A landscape with many valleys, sampled at points; each row gives a point and its height.
A ball rolls from a point to whichever of its 2 nearest points has the largest drop for the distance, and stops where none of them is lower. Distance is the straight distance between rows; heights are no part of it.
sezu: [ 15 -34 -16 -44  19  33 -50 -23   7 -26  46  48   8  31 -15  -3 -32 -35
  17  -1  17   4]  (h 712)
mas: [ -6  33  19  31   7 -14  46 -28  31 -11  -5  14   6 -17   8  22   7   0
  26  10   1  18]  (h 613)
dak: [-23  19  17 -37  -9  34  11   9  41  18  -3 -52 -22 -13  22  -9 -39  41
  27  58 -17  15]  (h 426)
lare: [-11 -39 -56 -30  11  18 -53 -24   8 -14 -10 -46  52 -29  -1 -29  25  27
 -17 -73  20  -4]  (h 308)
Roka: [  6  16  -1  39  11  26  -8  42 -31   5  20 -15  47 -41  12   6  18  13
  -6 -33  22  30]  (h 752)
rori: [-30 -57 -15  30   6  52  -2 -50 -36 -13  -5   1  48 -40  -7 -18  -6 -26
 -31  -1  45  -6]  (h 286)
sib: [-23  26  -2   0 -48  10  -5  13  27 -12 -49 -32  29 -17   2  23  33  38
  10 -13 -44  20]  (h 789)
lovos: [ 20   4 -13  -7   3  -6 -16  57 -54  28  12  30  -9  28   9  10 -12  24
 -18  -4 -16 -50]  (h 341)
Kivo: [  0  15  25  31 -23  19  39  -7  42 -23  15 -17   8 -13  49  12  60  60
  35  11  17  56]  (h 729)
binod: [ 39   5 -20 -55  33  22 -31  18 -39  23  60 -21  13  15  -3 -14  -7  35
  13 -33  10 -17]  (h 431)
mubim: [-28 -25 -18  61 -28 -39  30 -10  -3 -34 -46   2  31 -52  18  -3  15 -13
 -44   2  19  34]  (h 240)
rop: [-26  25   5 -43 -30   8 -39   5  47 -10 -21 -60 -28 -16 -17 -48 -67  -8
 -27  13  -3  22]  (h 443)
Zupe: [ -8  36   8  23  31  15  46 -45  16  -1   0   8   1 -31 -18  55  19 -45
  50  -3  22   1]  (h 656)
vefa: [ 25  29  -3  16  11   9  42  20 -38  12 -10  40 -16  20  12  56  12  48
  48   4 -29 -20]  (h 434)
raz: [ -5  -4 -45   2  28 -27   5  15  -2  26 -21 -68  39 -36 -18 -43  46 -15
 -20 -73  13   1]  (h 667)
Paga: [-18  29 -20 -41 -41   9 -48 -42  33 -36 -22 -49   0  -1 -19 -36 -35 -27
 -14 -12 -19  -5]  (h 398)
serib: [  4 -29   7  14  20  -9  38 -18 -32  10  17  63 -25  33  41  51  40  10
  -1   0   4 -43]  (h 614)
rezo: [-14  31  -4  -7 -34 -15 -25   3   1 -21   5 -11  12  -6  -2  -5 -40  38
  -3  25 -23  35]  (h 330)
vefig: [  0 -14  -6 -67 -25 -17  21 -65   9  17   9  -9  -2  22  11  -4 -33   4
  40  47  -9 -38]  (h 297)
Bise: [ 16  -8  13  76  26   9  53  57 -75  10   4   8  -4  -2  16  33  23  24
 -28 -23   3   5]  (h 539)
vike: [-30  17 -13  24 -22   0  14  43  -6  14 -58 -23  31 -13 -29  27  32  13
  20 -35 -81  45]  (h 824)
fitos: [-33  -6 -34 -37 -14  43 -44 -44  24 -39  20 -20  35 -36  -2 -16  11   8
 -18 -36  31  12]  (h 344)
vimod: [ 30 -50   0  -9  39 -38  10 -34  17  49  23  -4 -14   2   7 -39  36 -23
  -8 -12  27 -51]  (h 562)
zef: [-16   9  13  48 -33 -61   7  19  31 -16 -28  14  20 -33  -3 -27  -9 -22
 -44   4  13  13]  (h 177)
lesul: [-16 -34 -34  26 -28  16  -1  42 -47   2 -73   0  36 -16 -18 -10  -4 -11
 -13  -2 -40   4]  (h 701)
nete: [  7 -33 -41 -16 -16 -26   3  11 -33  -1 -48  18  25  13 -11 -28  13  -6
   3  12 -23 -16]  (h 665)
Genu: [ -6  33  62  29 -17 -45 -24  33  15  24  13  22 -65  -6  12  -5  -3  25
 -57  11   0 -12]  (h 185)
Nozo: [ 19 -22  -7  20 -14  -8  40  27 -35 -20  -6  60 -29  39  39  28  15  44
 -20  34  -4 -12]  (h 554)
nur: [  9  34  14  18 -16 -32 -28  49 -17  29  21  44 -39  14  14  -5   1  12
 -17  -7  -5 -21]  (h 272)
Zatu: [-22  23 -14 -14  -4  65  -6 -46 -17 -33  -7  10  26  12 -18   8 -44 -68
  19 -21  28  44]  (h 206)
lor: [ 37 -41 -24  48  20 -30  43  30 -33  21 -44  20 -14   4   6   0  62 -16
   3  -1  -4 -52]  (h 604)
Sifu: [ 10   4  26 -45 -16  28 -54  14  40  -3  18 -21 -18  17  -3 -49 -57   8
  -3   9  20   7]  (h 485)
nov: [-38 -54 -54   0 -31  13  -1 -48 -14 -60 -53 -18  49  12  22  -1 -19  25
 -38  -6 -33   2]  (h 184)
tofuv: [ 12 -51 -15  31  39 -36  55 -18   2  25 -15   8   2 -16   5 -12  71 -27
  -1 -14  34 -34]  (h 582)
lona: [ 14  -3  26 -10  20 -27 -23   3  38 -10  25  29 -30 -12 -21 -32 -15 -51
 -15  -1  38   0]  (h 696)
miza: [ 15 -15  -8  61 -12   9  41  37 -56  -5 -21  38  -3  -3  35  32   2  39
  -9   9 -20  21]  (h 505)
gulup: [ 22  36  39 -23  35  23 -53  31  25 -14  25   0 -31  38 -11 -56 -44 -23
 -12 -21  -4  13]  (h 530)
Remo: [-32  27  -4  -9 -46  -3   0 -65  44 -37 -32 -61  13 -16  -5   0  -9   3
 -10  -1 -44  -6]  (h 337)
zito: [-34 -33 -46 -12 -26  17 -46 -22  18 -42 -41 -24  48 -29  21 -17   8  37
 -30 -37 -31  -8]  (h 263)
gefak: [-36  16 -36 -39 -25  31 -60 -24  -6 -40   6   8  43  20 -22   0 -59 -29
 -12 -19  17  34]  (h 127)
fefa: [-18  57  41  24 -51 -29   9  14  17 -10  -4 -21  -6  -5 -19  30 -19  45
  27  42 -40  34]  (h 412)
femut: [ -5 -33   7 -13  38  15  12  -4 -72  27  63  58 -25  42  28  59  37  -3
 -22 -16  20 -42]  (h 666)
ferus: [ -2  38  61 -13  -1   9 -25  -7  72 -39  35   6 -44  14  -5 -10 -44 -32
  -1  19  16  44]  (h 60)
tumap: [ 30 -51 -15  -3  63  -2 -10  -2 -64  26  35  12  -2   9 -23   4 -10 -66
 -34 -31  30 -24]  (h 759)
bis: [-16  34  22 -26 -33  -9  17 -52  70 -32  14 -16 -29  -4 -17   3 -47 -30
   6  38  15  16]  (h 174)
lel: [  8  10  -9  -9 -11  16   7 -22  22  -4  27   3   7 -12   5 -11   8   5
  33   1  -7 -11]  (h 663)
Dato: [ -9   9   6  -7 -33 -12 -41  20   9 -50  31  11   9 -23  -2 -15 -54  32
 -35  25  30  67]  (h 253)
Tisi: [  4  16  46   2   7   2  35 -17  56  13  18   4 -62 -20  27  11   0  21
  11  27  16 -27]  (h 546)
Pap: [-20  37  29 -18   9   7   7   4  68  27 -17 -26 -62 -15  12 -15 -42 -12
  26  29  -4 -14]  (h 486)
Vafi: [ 37 -32  30  -9  38 -30 -28 -42  35 -17  23  46 -45   6 -11 -11  11 -82
 -20  18   5 -24]  (h 731)
pavid: [ 14  10  62  10  58 -10 -42  37  58 -19  31 -10 -33  -8  -6 -49   6 -46
 -25 -15  44  21]  (h 664)
res: [-23  31  32 -12  -9   3  39  40  46  22 -43 -56 -39 -25  38  -3   6  53
  26  50  -8  15]  (h 473)
fuma: [  1  22  16   0 -10 -40  51 -37   5  13 -42   3 -20  33 -26  34  13  22
  67  29 -36 -16]  (h 553)
leb: [  5 -11 -35 -36 -17 -27   4 -11  -2  20 -73 -28  15  40 -22 -21  30  -3
  42   3 -53 -30]  (h 627)
nuli: [ 27   9  -3  31  20 -51  18  48 -31  35 -16  -3   2   6   6 -16  50   8
  -3 -26 -10 -34]  (h 626)
kalop: [ 14 -14 -32 -19  56 -12   3  -6 -21  13  12 -36  30 -27 -21 -38  19 -46
 -38 -59  42  21]  (h 679)
dar: [  1   1 -19 -18  -8   0  36 -41  17  20 -37 -28  10  24 -16  12  39  -3
  63   9 -33 -45]  (h 598)
Suz: [  7  27  42  46  -7 -73   2   9  23   4 -27  44 -47  -6   4 -13  -7 -23
 -38  13  -1  -5]  (h 78)
zif: [  6  21  -1   5   6 -11  23  63 -12  28 -45  -8   9   1 -34  -2  41  17
  50 -35 -62   8]  (h 861)
Zeni: [-23 -28 -25   6   2  65 -25 -59 -31 -18 -10 -10  43 -16 -18   8 -38 -64
   4  -4  37   3]  (h 252)
bok: [-11  19 -28   1 -13  63  41  -6 -39 -13  -2  13  48  -6   1  47  17  28
  43  -6 -24  10]  (h 304)
lal: [ -1 -25  11 -34 -17 -27  45 -47  44 -19  11  13 -26  24  19   9   1  32
  20  61  -5 -28]  (h 198)
zad: [ 21   6 -15 -27 -16   7 -23 -22 -25 -16  28  43  -4  48 -14  31 -78 -40
  24   7   5  -2]  (h 668)
goro: [ 25 -77 -10 -25  17 -23 -11 -37  -3  14  39  41  -2   6  20  -8  23 -17
 -13   4  26 -54]  (h 538)
segov: [-15   0   5 -66 -34   5  21 -26  32  23 -12 -29 -39  14  40   7 -57  21
  19  62 -23 -16]  (h 364)
meru: [ -2 -23 -37   5  14  25  -9  37 -52   9 -16  -7  48 -13 -12  -8  21  25
  -4 -20  -9  25]  (h 732)
Puguf: [ 13  13  63  22  19 -13  10 -22  64  25  34  13 -57 -52   3  -1   9  -8
 -18  19  26  12]  (h 594)
Daga: [-35 -36 -39 -23 -38  18   1 -48 -29 -29 -25  -5  56  23  -8  24 -33  21
   7  25 -13   4]  (h 106)
foli: [  4 -27  16  -4  12 -27 -21  -5  -2  27  51  47 -46  24   8   8  21 -13
 -51  13   8 -53]  (h 586)
Lese: [ 15 -75 -12 -32  51  36 -53 -10 -42  -3  39  30  15  22 -10   8 -17 -64
 -22  -8  33  -9]  (h 743)
Nirul: [ 31  -4   6  27  51   9  -4  39 -74  24  38 -11  -3  -5 -21  -5  -5 -16
 -45 -39  40   1]  (h 774)
Mivab: [  0  30  19  13 -34 -30  19  54  23  26 -41 -44 -33 -39   8 -44 -11  28
  -4  29 -30   7]  (h 511)
bomak: [ 15   8  15   5 -11  19  34   5  43   5   9 -12   5   3  34  -9  47  58
  43  13   1  -7]  (h 702)
kag: [ 16 -20 -30 -61  -8   4 -52  21 -18   6  25  -2  17  24  -9 -32  -4  49
  14  -9  -6 -27]  (h 465)
Poni: [ 11  34   2  27 -10 -48  29  -3 -24  16 -22  20 -15  31  -5  56 -11  15
  30  14 -36 -17]  (h 497)
Kitod: [ 11 -29 -33  18  20  -7  32  34 -30  37 -61 -39  25  -2 -28  10  62  -9
  50 -13 -40  -7]  (h 888)
gupe: [ 11  16 -10  23   7 -39 -10  40  -8  33 -31 -19  13 -32 -25 -44  26 -18
 -10 -30  -6 -13]  (h 648)
Neke: [-35  14  19   4 -37  -9  30 -73  70 -27   8 -41  -7 -11   4  -3  -4  14
   3  24   8  17]  (h 259)
vizif: [-37   1 -23   4 -16  45  34 -20 -33 -28  13  12  60   7  -9  39 -34  10
  22  30   7  23]  (h 208)
loma: [ 26  44  22   9  29  17 -38  23   2 -14  20  27 -21  37 -20  13 -38 -59
  -4 -18   5  15]  (h 579)
motul: [ 16  16  19  31  52  45 -15  58 -66  12  49 -10  23 -16   8   6   1   7
 -36 -45  41  56]  (h 768)
soga: [ 11   4 -25 -17  26  19 -37   9 -53  -9 -11  39 -14  35 -14  11 -60 -61
  -1 -10  -5  -1]  (h 625)
lakat: [  1  35  35  12 -26 -42 -37  15  52 -54  26  13 -21   0 -29  -5 -52 -18
 -35  19  28  68]  (h 167)
rafad: [ 24  24 -17 -24  42  13 -28  39 -53  28  52  -2 -25  38  -9  17  -5   6
  -6 -41   2 -37]  (h 395)
mazi: [ 21 -41 -27 -35  -9 -19 -32 -19  -3  21  23  24   8  29  10 -36 -13  16
  16  15  12 -47]  (h 502)
Ged: [ 27  14  58  42  55 -20 -19  -2  62  10  32  12 -34 -45 -11  -1  36 -49
 -25 -13  40  31]  (h 632)
Rok: [-15  54  16  18 -44  18   7  13  21 -13 -15 -38  30  -6  19  35  49  56
  32  19 -24  71]  (h 760)
gosug: [-10 -33  27 -34  20  10 -33   5 -18  19  89  66 -30  46  19  41  34  11
 -39  -4  26 -42]  (h 649)
Ludi: [-26 -58 -23  56 -13  22  39 -14 -32   0 -45  18  38 -38   6 -19  25 -20
 -26   7  19   4]  (h 294)
bib: [  6   8 -28  25  30  46  62   6 -34  20  16   1  19   7   8  51  36  17
  55  -4  -3 -21]  (h 370)
Tunif: [  2  47  42  15 -36  -3   2  57  16  18 -20 -51 -12   3  -1  -7  -2  54
  25  14 -56  40]  (h 468)

Call two points neighbours if one is among the 2 nearest of the other. Go from one point of each pair to the other, from neighbour to neighbour, staying as low as possible. Name the highest point that can't be avoided.
ferus and lal | Mivab
mas and Daga | Kitod
gefak and Suz | Ludi

Two balls start at each pair of points below. Name the first point that both come to, or write -.
lona and Vafi | -
zif and lor | -
tumap and mazi | -
